A landscape with many valleys, sampled at points; each row gives a point and its height.
From any point a ball rolls to the lowest of the 2 points nearest to it. It stops when none of these is lower. Distance is the straight distance between rows; heights are no part of it.
Zag (h 438): [114 121 146 102 134 115 117 117 117 154 132 118 133 109 129 121 122 161
 138  98 130 125  93 104 133 129 139 108 165  80 132 129 112 105  81 109
  85 148  89 160 216 115  92 190 102 149 132 116 153]
Vak (h 603): [144 153 134 117 160 166  88 140 189 147 109 110 130 182 117 112  95  58
 143 134  71 104 161 191 146 120 154 163 112 147 135 145 122 154 178 172
 167 105 223 105  83 128 167  67 146  81  94 101 115]
lek (h 914): [101  99 123 113 155 126 157 152 103 108  97 156  97 149 142 133 110 135
 124 131 166 126 103  95 152 158 139 130 133 108 125 119 129 129  97  69
 100 109  85 158 156  95 129 155 144 118 124 107 142]
dovi (h 518): [152 117  84 106 176 174 123 138 157 151  72 151  97 162 110  75  74  98
 107 133 132 105 164 128 158 149 163 160 185 133 145 129 125 168 149 135
 123  83 161 124 184  99 197 128 131  91 131 108 118]
Kot (h 526): [163 121 185 131  84 100 139  83 126 103 165 154 176 113 170 192 152 169
 113 113 128 124 151 160  76 100  96 103 102 139 146 145 155  90 120 128
 137 150 159 135 128 190 132 143  99 179 145 140  90]
vomu (h 554): [155 157  98 180 120 137 181 136 125  84 139 124  84 155 143 185 140 156
 149 129 145 153 112  85 148 127 104 126  70 168 114 134 150 119  94 110
 180 139 152 107  62 126 148  74 141 131 122 108  91]
katav (h 559): [138 174  45 141 149 126 127 133 165 148 104 131  94 115 102 108 106 125
 104 144 103 117 170  83 148 132 161 116 149 151 127  94 118 130 141 151
 150 113 130 136 160 120 160 104 128 130 135 145 106]
Naka (h 427): [130 124 128 135 156 135  93 112 167 134  86 131 180 128 128 140  98  87
  86 180 110 125 163 161 124 126 129 155 142 125 130 119  98 162 179 118
 147 100 132  94 113 127 160 106 127 103 142 165 135]
Vaz (h 176): [162 112 141 130  95  78 121  66 101 119 139  82 126 156 164 164 159 135
 130  96 156 195 145 114 103  85 136 127  75 129 103  70 157 133  98 149
  72 190 169 104 106 136 104 106 174 155 141  82 176]
fel (h 672): [ 91 104 135 127 124 121 139 133 115 129 116 125 129 131 115 111 108 110
  94 130 118 133  97 176 162 153 116 110 134 156 154 146 113 153 148 101
 164 110  96 121 135 112 123 120 145 140 147 123 166]
Tep (h 323): [150 158 106 105 174 142 119 151 173 119 109 143 107 176 151 124  85 111
 148 150 133  98 159  71 141 108 147 163 125 115  93 149 165 156 112 131
  95 130 180 128 130 123 171 138 143  83 134 103  95]
Kizal (h 302): [136 117 146 132 142 180 123 171 150 184 160 134 151 145  89  70 112 107
 149 113  78  95 173 220 162 137  83 124 174 214 187 161  93  91 173 160
 196  35 168 120 152 152 187  93  52 103 111 135  84]
zus (h 522): [ 73 125 154  81  95 133  86 157 138 123 123 117 140 129  98 107 129 109
 167 141 102 140 100 171 116 113 163 141  98 102 113 152 127 155 125 176
 108 189 141 104  82  99  71 128 166 119 125 105 200]
Pav (h 608): [102 127 116 135 150 171  99 154 143 112 113 153 159 125 106 133 125  92
 122 204 125  96 135 156 118 151  84 159 150 110 128 156 104 127 153 115
 149  90 111 117  72 126 145 110  86 104 131 169  81]
befo (h 91): [131 101 144 131  80  92 114  98  83 125 149  86 120 121 150 177 157 136
 136  92 139 174 125 138 107 106 127 116  58 126 127 110 141 125 101 155
 130 192 146  84  74 125  89  94 173 163 126  86 184]
kav (h 436): [ 62 110 123  97 125 154  98 147 110 132  81 131 154 119  95 106 130 110
 150 172 117 142  93 137 126 145 161 145 151  77 113 123 118 166 135 127
 101 153  69 121 110  92  85 151 137  94 134 142 184]
Givem (h 614): [136 139 106 131 146 181 103 152 170 157 103 118  95 194 107  68  93  60
 140 112  99 112 167 180 162 142 167 158 142 158 148 142 124 159 174 177
 155 101 186 110 118 119 182  63 151  61  90  91 112]
Mulak (h 847): [139 144  91 126 138 116 111 122 168 132 112 113  95 165 127 110 109 121
 126 129 117 157 130 113 137 113 166 129 121 138 103 109 141 163 133 163
 117 164 172 114 136 124 140 102 189 119 118 104 136]
sapi (h 277): [152 164 160 112 111 137  93 152 167 140 175 140 123 152 129 133 132 144
 153 102  78 102 136 130 107 107 124 124 143 136 100 178 158  91 107 183
 130 173 188 166 125 177 139 139 117 141 109 145  73]
zukug (h 256): [134 108 143 121 164 170 180 170 130 138 144 154  74 140 101  99  95 147
 112 106 152 110 103 151 180 166 115 121 177 167 151 172 109  98  93  82
 141  68 116 152 211 119 163 174  75 118 117 133  99]
mafo (h 276): [143 129 181 100  94 142 131 127 121  93 167 150 138 135 164 166 151 141
 169 118 152 103 113 100  89 115  81 134 113  80 110 188 168  75  91 122
  95 169 147 151  82 155 111 158  99 156 135 128  66]
lur (h 658): [139 104 174 145  73  83 123  64  40 115 136  97 189  74 161 143 202 125
 124 107 167 140 142 101  80 127 105 115  95  64 126  52 135 125 141 108
  75 144  85 128  74 129  73 138 123 151 155 151 151]
Midop (h 349): [156 150 165 115  85 109 123 107 116 110 156 135 158 116 150 165 173 148
 141 118 146 114 144  84  80 118 106 126 126  78 108 142 151  82  91 139
  62 176 143 149 107 167 105 164  85 168 144 138  89]
vazo (h 316): [134 112 116 158 127 118 178 150 105 108 181 130  51 129 120 130 145 168
 126  47 144 127  87 126 168 158 150  86 113 148 156 112 133  72  74  88
 132  85  82 193 187 106 114 145 143 173  88 115 109]
pud (h 581): [112 162  49 137 150 151  98 136 156 149  83 141 100 104  88 110 108  88
 105 177 106 126 165 100 146 137 160 138 155 119 122  91  98 144 139 147
 142 112 104 127 122 101 136  99 113 118 136 172 117]
fera (h 245): [101 115 176 122  85 113 100 137  91 148 186 107 128  74 117  89 126 140
 131 105  95 114  66 214  99 121 112  97 112 131 167 208 103 114 113 165
 171 147 129 131 183 136  75 161 105 179 118 119 171]
mizu (h 377): [ 58  91 149 106 126 152 121 137  82 165  84 123 161 108  99  90 121 117
 125 173 135 136  81 169 142 150 123 132 166 106 139 139  97 157 135 104
 121 116  64 113 141  96  95 158 112 105 153 141 207]
poku (h 487): [ 56 133 128 109  97 149  99 160 120 110 111 122 141 110  82 116 140 102
 166 174 126 146  90 153 123 132 147 151 101  82 110 131 121 148 142 148
 126 180 101 109  57  91  75 122 152  99 113 133 177]
sekal (h 563): [125 161 101 148 127 151 108 117 141  98 130 139 174  91 108 158 145 108
 118 206 130 121 153 125  90 132  74 142 132 120 130 130 115 111 165 140
 154 110 118 103  43 148 131  93  97 130 139 187  61]
visi (h 292): [119 120 151 133 149 148 156 145 136 131 145 156 122 130 130 133 111 155
 119 130 131 105 101 143 146 139  93 105 163 141 141 170 120  86 107  86
 140 102 119 155 194 144 149 177  69 149 124 146  97]
Kizim (h 626): [159 177 125 114 150 160  87 145 192 134 117 153 176 121 133 160 123  94
 157 193  99  80 185 113  89 112  95 156 128 125 121 138 127  84 172 155
 150 105 159 115  66 156 170  96  67 105 136 182  46]
Numi (h 612): [137 173  49 144 159 140 108 147 135 125  85 144 117 106 108 137 111  99
 122 200 137 126 161  58 127 123 151 157 131  98 104  94 119 159 142 116
 121 121 115 117 103 118 139 116 122  97 146 168 113]
sivof (h 546): [133  99 110 121 177 134 109 114 117 151  55 146 150 133 131 110  96 122
  95 171 150 127 138 105 128 129 151 167 176  93 112  98 107 199 143  93
  90 102  96 130 168 107 145 170 129  79 156 141 173]
nufi (h 657): [168 136  64 167 167 130 179 159 160 140 145 167  82 144 127 126 119 152
 118  81 121 112 171 105 180 136 147 117 142 211 145  96 131 111 156 119
 167  71 131 148 176 127 190 117 145 110 106 126  71]
pomi (h 412): [112 111 151  97 161 163 116 150 148 140  90 144 142 161 127 109  85  97
 122 148 122 106 119 145 147 150 127 148 177 119 113 170 121 148 118 114
 119 119 149 132 140 120 155 148 117  87 143 113 129]
piv (h 131): [111  98 207 124 104 121 122 110  79  98 186 131 137  90 162 130 145 149
 159  85 136  94  73 177  87 134  97  99 103  86 176 180 122  57  75 108
 124 174 113 148 157 126  80 150  91 182 102 112 125]
bibu (h 788): [161 144  74 129 141  75 154 100 111  95 119  94  93 144 165 151 133 159
 127 114 168 171 143  39 118  94 166 121  77 121 116  56 159 157  89 112
  72 131 142 144 149 118 122 131 174 142 136  77 149]
fuziv (h 557): [108 141 172  85 114 133  82 145 164 122 124 121 151 156 115 129 112 102
 141 147  96 120 110 170 119 120 136 154 112 109 108 177 130 163 138 158
 124 167 182 106  93 134 116 122 168 106 125 120 152]
Zume (h 835): [131 172  88 127 119 121 105 110 156 127 113 110 115 132 117 133 130 117
 129 157 114 162 144  91 119 104 160 134 113 104  91  97 142 155 126 153
 111 168 148 112  98 136 111  99 153 126 132 140 143]
Vilom (h 901): [ 85  96  85 120 123 118 164 140  95 108  98 127  77 140 141 120 115 130
 143 136 156 148  94 100 157 149 147 113 103 116 128  72 139 131  97  96
 113 114  62 149 132  80 116 120 175 128 119  95 162]
Vodan (h 254): [ 87 109 186 108  79  86  91 101  86 130 146 105 199  47 121 128 179 113
 132 149 130 131 115 168  66 116 139 156  91  81 120 127 122 173 181 149
 111 154 101  89  68 111  45 144 137 144 145 152 184]
laku (h 634): [143 103  79 157 148 147 177 141 137 144 114 148  72 174 116  68 100 105
  87  83 137 139 149 173 198 170 147 137 161 211 174 108 117 157 166 143
 170  67 118 105 165  92 184  74 152  74 111 104 104]
giriv (h 765): [138 137  92 135 125  96 141 117  87  96 105 108 123 127 148 151 149 136
 141 142 168 166 123  35 114 119 141 130  92  81 104  60 136 156  98 101
  71 139 110 144 109 108 109 118 165 127 136 101 155]
rako (h 488): [107 133 178 120 107 108  95  88  93 144 141 116 189  86 143 134 159 152
 140 121 129 106  97 112  92 128 119 114 150  55 131 131 117 106  85 112
  63 159  85 148 182 133  77 186  76 155 142 147 144]
tobo (h 762): [156 155 142 142 140 162 129 131 127  87 105 134 147 141 132 173 144 104
 149 196 175 138 119  75 101 131 103 183 103  84  90 140 132 162 172 101
 126 147 148  92  21 131 123 111 135  79 137 154  96]
resi (h 525): [154 140 100 126 168 104 162 152 144 118 138 155 100 120 137 148 106 167
 105 111 128 122 162  76 142 131 150 123 143 150 130 109 135 118 112  99
 118  99 135 166 187 130 169 170 126 146 127 130  97]
Niki (h 647): [ 92 108 101 162 115 106 152 119 113 119 109 122 127 130 141 152 128 114
  84 151 117 153 121 164 155 138 113 115  97 163 143 113 107 158 146 101
 178 104  81 103  89 106 117  86 163 136 150 133 156]
vare (h 268): [140 123 167 152 126 147 161 147 124 146 193 126  96 126 107  85 128 161
 123  59 119 124  70 175 158 143 124  93 159 169 153 180 119  78 116 111
 152 124 116 183 236 153 120 170  91 154  81 136 116]
kopun (h 370): [145 147 127 108 171 171  99 154 177 143  94 151 130 165 140 121  80  87
 143 155 108  95 160 119 142 127 127 163 152 117 115 156 133 133 139 131
 127 110 179 135 120 128 183 130 120  86 129 119  93]
Dek (h 239): [175 152 139 136 137 135 145 163 170 157 187 152 109 154 135 121 141 156
 157  62  82 116 151 123 135 100 138 124 144 194  99 156 165  88 121 162
 144 147 185 175 153 184 165 141 141 124  90 136  64]
Motob (h 267): [164 148 147 139 102  79 114  72 127 115 119  95 163 147 155 178 151 130
 100 133 144 171 158 119 104  88 147 143  75 123 105  91 147 168 147 146
 105 183 159  91  86 157 113  99 169 138 158 128 170]
zipid (h 680): [ 89 114 103 136 141 155 122 164  97 105  86 157 131 138 109 130 123 103
 138 188 166 133 110 105 134 158 120 159 124  84 103 126 112 158 140  88
 119 127  91 129  75  97 123 123 141  79 135 151 133]
bola (h 454): [144 134  97 155 103  81 151  87 124 151 144 101 103 115 141 156 150 149
  96  75 100 163 142 110 128 110 147  84  96 170 129  76 153 117 112 151
 152 138 117 149 133 138 112 103 165 190 138 124 151]
mugo (h 313): [ 82  85 145 117 140 124 143 109  79 159  92 112 149  92 128 108 135 124
 123 143 150 134  80 138 143 146 115 111 165  96 139  97 108 153 125  75
 121 106  36 135 166  95  92 175 112 133 149 131 204]
varu (h 440): [137 132 102 148  97  93 136 105 109 138 169 106  84 114 133 134 163 155
 118  67 115 152 125  97 125 126 145  82 108 131 127  88 143  82  80 149
 124 146 116 175 155 138  97 125 136 199 114 127 133]
Loz (h 199): [ 86 109 199 114  91 113  99 118  79 129 163 104 159  71 136  93 138 135
 157 107 123  99  66 196  86 115 105  90 117  88 175 194 105  91  86 136
 125 172 104 123 179 118  61 166  82 172 116 105 173]
radu (h 585): [139 152  98 181 126 142 156 124 155  88 128 141 122 154 146 191 141 128
 128 167 134 144 141 118 140 130  81 130  79 166 139 135 123 117 141 115
 185 117 137  86  41 129 149  72 125 114 140 130  77]
dopu (h 721): [125 132 143 129 138 143 137 147 104  89 110 152 136 149 146 158 138 118
 167 173 180 131 116  68 125 138 113 167 106  73  85 145 135 141 134  91
 107 156 124 117  53 116 115 135 150  88 132 120 110]
Mepo (h 238): [145 151 101 150 147 157 148 171 167 148 148 148  59 173 122  90 115 116
 150  90 104 114 142 122 168 139 140 142 140 179 102 146 142 120 140 144
 155 113 163 148 131 138 174  98 150  85  89  96  79]
dabo (h 219): [167 135  91 112 166  99 144 129 169 128 162 129  80 174 129  95 115 173
 135  68 143 128 141  80 132 106 188 144 144 147 111 125 161 139 113 150
  67 135 175 168 197 132 154 174 184 123 105  88 104]
memus (h 469): [ 49  79 168 125  98 122 130 138  62 104 134 137 158  90 125 112 148 132
 164 137 151 116  70 170 120 150 100 104 115  78 152 143 101 114 119  88
 130 139  57 120  94 101  70 138 128 142 120 120 166]
tev (h 368): [112 139 149 116  88 115 110 130 118 112 144 119 135 127 126 139 147 125
 143 128 113 143 116 124 117 125 123 118 115 105 110 152 137 117 102 148
 124 190 139 129  90 138  93 118 144 163 122 121 137]
mut (h 263): [143 130 125 122 156 179 140 181 157 160 130 153  92 167 110  79  91  99
 139 101 105  93 145 149 169 154 127 138 184 172 132 162 136 115 135 143
 143  91 162 154 162 134 184 115 116  93 106 115  79]
bavul (h 650): [177 176  62 158 171 105 125 125 124 107  91 142 148 105 139 163 120 115
 104 195 148 125 190  43 110 105 154 148 114 111 109  66 119 160 154 105
 118 112 128 112 104 141 154 119 111  96 157 178 118]
luz (h 494): [ 80 121 146 104 115 148  85 137 108 139 101 129 170 112 107 126 154 131
 166 154 121 134 105 102  99 139 152 153 152  42  93 122 112 154 119 137
  56 174  82 134 109 102  75 170 120  98 141 151 150]
tuger (h 594): [129 106 134 116 164 122 123  80 136 170  76 112 172 105 135 118  96 127
  76 161 137 134 123 135 135 126 121 137 178 124 124 103 101 173 164  94
 129  95  91 112 185 129 138 170 111 117 169 154 197]
mez (h 550): [112 158 130 105 136 145  79 139 152 128  99 137 167 138 109 132 131 113
 158 175 122 123 123  95 107 133 156 171 149  62  80 124 123 169 122 143
  73 166 130 125 102 123 106 146 125  78 151 159 133]
Voga (h 552): [181 176  81 130 143  98 176 151 140 116 160 139  99 109 124 166 146 179
 128  99 122 119 185  47 127 104 156 106 116 167 123  98 148  99 102 122
 124 115 156 159 162 151 163 162 112 162 128 143  77]
Kegu (h 490): [143 127  99 131 173 128 143 139 140 135 101 159 132 117 133 147 108 141
  94 160 132 102 158  95 138 141 119 121 162 143 126 115 106 117 132  96
 137  79 103 138 170 138 172 148 102 138 144 159 104]
sabo (h 202): [126 116 207 116 112 127 132 119 117  94 178 150 138 128 159 152 135 146
 157 102 146  98  90 153  97 124  99 111 121  95 132 194 153  66  87 110
 113 167 143 165 139 144 105 168  89 170 111 120  89]
paku (h 538): [142 140  74 126 170 148 130 148 157 162  99 140  88 122  99  76  92 128
  94 114 115 115 153 117 171 160 156 131 199 150 146 115 121 140 143 148
 138  89 128 137 191 107 172 142 118 121 131 136 121]
lev (h 798): [172 184 118 142 147 144 109 126 163 105 102 134 154 146 138 162 117  96
 139 185 142 123 159  78 113 109 123 178 104 106  96 118 137 143 159 120
 135 138 166  90  61 143 149  95 123  90 139 150  94]
velu (h 864): [ 97  87 150 103 110 104 107 142 133 139 134 112 103 151 126  87 102 127
 130  85  97 150 106 192 139 118 172 121 113 152 135 153 131 167 147 168
 137 165 160 108 140 111 100 126 202 124 117  73 203]
rer (h 856): [119 117 114 127 123 128 115 128 165 148 123 112  95 159 113  85  99 115
 112 102  93 146 131 179 156 126 164 130 130 170 129 131 130 179 155 173
 153 143 163 114 138 117 134 105 195 115 113  95 156]
Fope (h 183): [187 147  67 150 153 112 169 131 161 137 170 134  65 155 135 105 143 171
 126  43 146 139 131  93 140 109 172 138 138 189 117 112 166 138 134 163
 112 117 159 163 182 150 163 146 197 111  72  89  90]
Fer (h 235): [106  83 139  87 143 147 155 111 105 157  67 106 115 128 111  90 100 134
 101 118 170 140  80 130 156 147 127 118 177 117 155 106 118 147 118  89
 110  97  68 131 218  89 114 189 111 108 145 100 218]
nom (h 489): [153 115 114 131 190 153  97 116 140 144  64 157 155 151 135 123  79  86
  97 188 140 108 168 128 131 124 146 184 151 101 113 111 112 177 163 103
 110  98 133 105 123 123 175 130 137  65 142 147 137]
pek (h 393): [115 105 149 107 128 104 127 107  99 156 140  94 117  81 153 107 143 143
 138  68 120 132  83 106 144 129 140  90 134  92 160  85 122  85  76 103
  78 127  60 171 201  93  71 164 111 174 112 116 187]
leguk (h 406): [144 129 159 114 142 114 123  84 156 162 111 108 169 106 146 127 104 160
  83 122 120 135 130 136 128 117 123 104 168 142 132 129 115 133 143 116
 116 116 110 135 218 151 142 177 103 156 157 147 160]
zura (h 624): [144 120  65 145 148 165 141 137 147 138 112 141  68 195 124  52  95  79
 120  95 135 124 164 148 175 157 162 152 143 180 161 112 134 166 177 164
 158  78 158 102 154 101 195  71 159  60  97  87  99]
Pegub (h 819): [166 212  77 144 154 133 103 121 180 115  92 105 116 135 118 146 114 106
 145 186 131 154 158  73 117  93 170 156  97 113  92 107 139 155 135 147
 119 160 185  85  86 149 139  76 120  99 130 145 106]
Dor (h 364): [143 142 150 125 121 100 112  83 158 159 135 121 178  94 133 140 118 151
  90 123  94 129 150 150 104 103 126  93 151 157 135 118 120 122 154 146
 146 127 139 127 175 170 147 144 101 169 154 167 125]
nira (h 424): [140 159 152 116 102 121 107 108 135 114 135 139 186 113 139 158 154 143
 127 157 131 112 156 102  78 118 104 135 132  90 107 141 142 120 137 133
 110 153 139 132  94 174 125 144  96 148 156 177  74]
gub (h 278): [ 99 111 165 142 100 103 135 131 110 135 179 118 120  92 114 100 126 151
 107 101  97 122  80 208 128 139 100  79 127 162 166 182 110 105 127 134
 179 115 115 145 184 138 106 135 107 178 121 131 146]
poneb (h 284): [116  86 123 103 151 147 183 121 115 148  90 130  71 146 104  87  94 142
 101  95 180 142  80 132 179 165 133 116 182 141 161 118 124 144 110  92
 120  85  92 143 226  86 142 165 117 114 132 103 166]
zoz (h 584): [134 162 140 100 138 156  78 139 189 127 128 105 119 179 116 111 104  93
 156 142  86 130 131 152 124 107 149 159 106 127 101 154 150 160 136 179
 129 158 221 101  87 141 144  89 163  85 108 110 123]
zez (h 644): [ 89  96 119 122 158 180 118 167 102 122  79 161 132 133  85 113 116  90
 126 195 147 111 110 139 144 162 107 168 174 100 120 157  92 145 124  95
 123  90  96 127  98 108 136 133  92  86 136 164 126]
Zoko (h 286): [139 128 137 131 136 180 145 177 154 176 150 134 127 144  92  62 107 108
 130  75  95 100 139 189 170 155 114 125 200 204 165 171 103 112 157 161
 174  75 150 141 176 158 178 109  86  94  93 131  98]
laba (h 288): [125 118 168 149 124 136 163 147 141 139 181 142 125 123 121  98 115 163
 118  99 112 121  97 195 154 137  91  86 159 193 158 184 118  88 130 118
 184  92 127 153 198 156 151 148  90 148 106 145  94]
fum (h 607): [137 113 171 136  96  74 123  73  84 120 127 102 185 106 173 165 155 133
 107 111 144 147 131 116 104 114 127 118 105  98 122  85 137 129 130  97
  90 145  99 124 121 143  98 141 154 159 150 122 171]
Dima (h 882): [ 94  90 116 139 106 100 150 118  94 134 144 100  74 134 139 113 136 137
 129  78 108 169  96 163 155 129 146  99  82 174 145  96 145 146 118 150
 165 149 103 122 116  87  93 101 202 148 109  76 195]
Togu (h 266): [157 158 117  94 165 110 134 152 171 121 147 137  95 169 140 124 106 153
 153 109 127 104 150  64 133 102 163 155 145 125  98 155 174 132  88 144
  65 149 186 163 168 120 148 179 145 116 128 109  92]
sol (h 290): [141 124 139 165 119 130 177 156 114 117 210 155  69 126 126 124 147 172
 139  55 127 121  91 146 150 143 126  96 127 170 142 156 130  52  92  98
 148 121 110 196 178 153 122 151 118 172  81 132  80]
refes (h 466): [ 84 106 139 134 104 131 152 146  86  81 132 134 108 148 140 152 144 131
 168 127 163 134  85 128 137 152 108 116  83 103 114 137 124 110  98  91
 142 162 103 121  63 107 110  97 172 131 119  92 141]
let (h 576): [179 185  81 143 140 120 153 157 152 120 149 144 109 110 132 168 140 153
 156 126 104 117 187  47 115  95 129 116 103 173 104 119 154  91 116 140
 146 132 187 125 114 162 175 121  85 137 132 148  54]
lovi (h 319): [120 125 114 130 160 173  92 154 158 169 135 120 164 133  79  89 106  90
 130 153  71 100 187 219 140 133  96 126 166 189 183 143  82  96 185 170
 193  29 148 102 132 133 169  67  48 126 124 151  95]
Zilos (h 503): [158 168 135 124 108 145 108 113 140 103 132 147 178  97 107 163 162 126
 133 197 155 106 165  98  50 131  84 164 144  91 107 145 136 130 170 137
 120 118 121 116  44 172 122 124  71 114 139 198  41]
Zomor (h 562): [154 108 186 139  82  73 137  58  99 115 147 118 197  91 172 175 156 158
  88 107 140 134 146 144  79 100 100  96 100 130 152 121 137 104 125 112
 116 129 111 121 139 174 113 142 108 185 155 135 135]
Ruso (h 501): [111 122 130 141  98 142 160 144  99  77 149 143 101 143 136 160 142 146
 151 138 153 121  94 116 138 154  74 120  96 112 117 164 128  90 102 100
 167 142 109 134  45 129 117 104 138 146 118 119  85]
Lusu (h 646): [155  98 104 165 162 144 186 157 147 141 135 167  96 150 116 111 106 137
  98  86 130 124 157 161 196 155 110 111 167 215 166 118 109 118 154 113
 169  50 121 128 191 114 198 110 120 102 113 124  84]
notu (h 435): [ 93 127 169 133 101 110 105  96  93 146 144 110 197  65 120 115 145 147
 130 160 139 117  88 156  81 128  88 109 148  70 139 150 117 127 125 113
 123 124  64 130 162 145  83 178  72 157 144 162 138]
Vuseg (h 325): [139 133 165 132 121 116 116 124 170 153 152 127 169 116 129 128 111 138
  97 115  77 116 128 192 120 113 109  95 142 184 155 173 118 129 150 152
 173 111 159 112 167 169 152 139 111 147 130 140 122]
mulu (h 530): [129 138 120 158 102 129 161 144 117  96 165 136  73 151 144 166 148 154
 158 102 134 132 106 100 145 135 108 112  92 149 102 158 151  85  83 124
 160 161 151 151  80 139 131  98 144 153 109 109  89]
fosak (h 212): [165 164  72 162 135 124 163 165 154 142 178 127  72 150 117 117 142 154
 151  68 117 134 143  88 147 114 149 122 127 185  93 140 154 110 108 154
 147 138 169 155 148 165 157 121 160 116  80 110  77]
pufu (h 351): [146 146 111 160  93  90 134  74 113 120 103  98 167 111 142 181 159 121
  86 150 131 170 161 114 110 102 132 136  77 137 116  73 137 160 157 123
 130 144 112  96  61 139  96  92 151 146 164 160 169]
lakat (h 873): [ 98  74 137 116  97  84 109 146  99 140 161 102  83 121 133 119 131 129
 127  78 102 155 111 189 137 114 154 119  68 172 130 138 129 157 137 179
 170 160 150  90 106  99  81 107 203 149 113  74 222]
zat (h 315): [108 126 170 106  72 105 103 101  87 109 140  90 175  86 123 154 188 114
 152 142 152 164 128 143  80 100 149 168  63  85 107  97 138 168 160 159
  92 184 117  72  32 112  46 117 160 122 134 133 208]
vegor (h 598): [137 147 169  91 113 119  88 125 143 118 118 121 174 164 125 141 146 135
 175 153 134 131 119  96  96 108 142 173 132  61  78 144 143 157 113 158
  45 200 150 121  84 132  88 144 141  95 141 132 129]
lef (h 350): [135  96 133 139 129 112 153 110 101 128 163 106  85  95 142 121 152 161
 127  46 131 130  80 113 149 137 138  76 119 116 170  89 128  63  74  79
 106 106  67 185 199  98  84 147 125 197  92 108 149]
nabag (h 453): [101  89 138  89 163 166 132 152 129 130  61 154 126 180 129  92  78 114
 128 156 157 126 111 133 141 152 156 162 166  99 122 151 137 174 117 108
  91 131 133 128 151 103 144 152 152  61 144  99 157]
gis (h 491): [123  94  84  95 171 161 137 132 145 120  74 158  83 193 144  75  71 102
 105 153 161 115 136 123 143 144 177 162 142 124 134 125 148 184 137 123
  96 106 153 124 168  91 176 127 164  62 137  81 130]
Bodan (h 371): [ 83 117 184 120  84  91  95  96  83 141 152  99 206  39 128 118 162 128
 129 144 136 116  97 172  75 127 108 125 122  77 146 141 114 137 148 124
 122 130  75 101 116 123  61 157 109 153 147 147 180]
paf (h 702): [164 115 142 153  61 115 140  81  31  84 136  84 150  90 140 154 223 129
 148 103 186 149 138  79  78 144  82 124  78  57 125  49 136 112 113 112
  77 153 110 112  30 126  77 112 125 143 135 119 140]
Lined (h 447): [160 132 124 108 176 137 125 114 173 172  98 134 158 101 126 126  87 162
  90 139 126 110 146  98 129 113 122 112 185 135 139 124 105 116 139 109
 128  88 122 140 232 148 175 184  72 146 151 157 122]
piza (h 485): [140 137 169 130 115 121 130 109 158 110 144 160 187 112 165 172 132 152
 129 156 127 114 145 141  93 118  77 116 124 140 135 161 153 101 144 127
 145 113 151 126 105 187 165 143 102 149 153 159  66]
Fikad (h 343): [111 143  83 140 157 166  88 155 177 153 112 123 121 132  72  97 110  63
 117 156  74 116 184 175 149 133 135 138 156 156 149 121  87 112 170 169
 180  87 140 114 118 118 167  65  75 117 116 155  95]
sof (h 891): [ 91  88 104 124 109 112 168 122 107 130 118 112  68 142 129  99 118 138
 122  89 128 151  80 135 167 155 150  93 114 153 149  80 136 132 114 122
 134 117  68 149 151  78 108 117 186 148 119  79 180]
fulis (h 296): [141  80 120 111 181 154 190 145 112 141  88 152  72 144 101 107  88 137
  87 134 176 124 119 131 185 159 115 131 192 174 160 133 106 132 111  79
 132  42 103 135 205  96 190 154  91 111 133 127 133]
Sumu (h 416): [128 131 108 160  80  77 137  71 111 134 136  88 129 101 146 175 170 132
  87 107 109 169 149 130 117  97 126 101  68 163 132  72 141 145 129 154
 175 137 118 102  82 139  83  87 148 180 147 132 170]
tos (h 737): [141 144 117 139  96 115 139 114  58  91 113  98 136 109 141 152 190 135
 168 142 186 161 130  43 101 126 123 133  84  61 102  64 128 130 106 104
  73 155 111 122  60 118  82 121 136 135 137 118 148]
fal (h 194): [108  85 163 115  80 105 107 106  62 100 153  90 135  95 134 166 194 124
 171 124 154 155 110 133  86 110 123 130  62  90 131  88 138 119 113 151
 100 192 122  66  31 114  59 101 172 143 115  82 203]
Fet (h 366): [114 125 160 131 135 125  97 132 156 137 126 126 190 113 128 133 101 110
  87 157  91 107 145 200 121 128 100 125 140 157 153 169 102 145 176 134
 172  81 151  96 130 146 153 112 111 122 147 143 137]
pirot (h 694): [ 76 116 140 133 111 125 121 130 104 119 124 127 163  98 112 122 121 115
 106 170 124 125  97 176 115 147  92 109 137 123 140 152 101 135 146 108
 155 107  85 120 115 129 112 125 115 152 139 155 140]
rim (h 317): [140 162 140 104 104 127 101 125 165 129 148 117 121 148 124 150 144 133
 148 124  95 132 137 103 104 110 132 138 125 117  94 152 151 108  96 180
 119 192 191 136  94 168 119 116 130 154 127 141  97]
mim (h 599): [160 181  98 129 156 148 122 156 173 135 130 153 140 126 138 151 126 113
 165 157 101  90 189  90 120 100 105 125 119 163 118 126 137  74 153 147
 163 107 178 126  93 157 184 101  73 112 136 160  41]
Fug (h 618): [126 120  90 189 134 119 158 116 142  94 131 143 135 147 152 182 144 134
  79 152 123 141 150 155 155 125  90 103  87 183 151 113 102 139 160 113
 188  92 102  95  78 112 145  64 141 128 147 138 116]
Luki (h 410): [134 120 144 123  99  98 121 107 106 127 169 113 108 126 140 145 152 139
 149  74 119 139 122 105 111 113 140 106 120  99 115 123 147  77  68 156
  82 193 143 152 133 137  93 130 136 171 119 106 137]
rizig (h 426): [ 90  89 157 118 105 116 141 121  79 103 143 126 130 112 144 134 144 132
 147 107 143 124  85 149 131 144 113  90  98  93 144 126 114  86  99  96
 132 156  85 141 103 106  85 126 148 159 113  97 153]

Two balls start at each pair of points below. Name the first point that both come to, or write none.
Fikad and dovi -> Fope
giriv and Vilom -> nira
fel and velu -> none
lev and Kizim -> sekal

Call two points neighbours if one is among the 2 nearest of the other. Go from one point of each pair to the other, from neighbour to neighbour, staying as low as possible. Name the highest point that can't be avoided.
kav and Vodan -> rako
befo and Vuseg -> Kizim
Fope and befo -> bola
piv and Fer -> fulis
vare and piv -> laba
Vodan and befo -> zat
zukug and piv -> visi
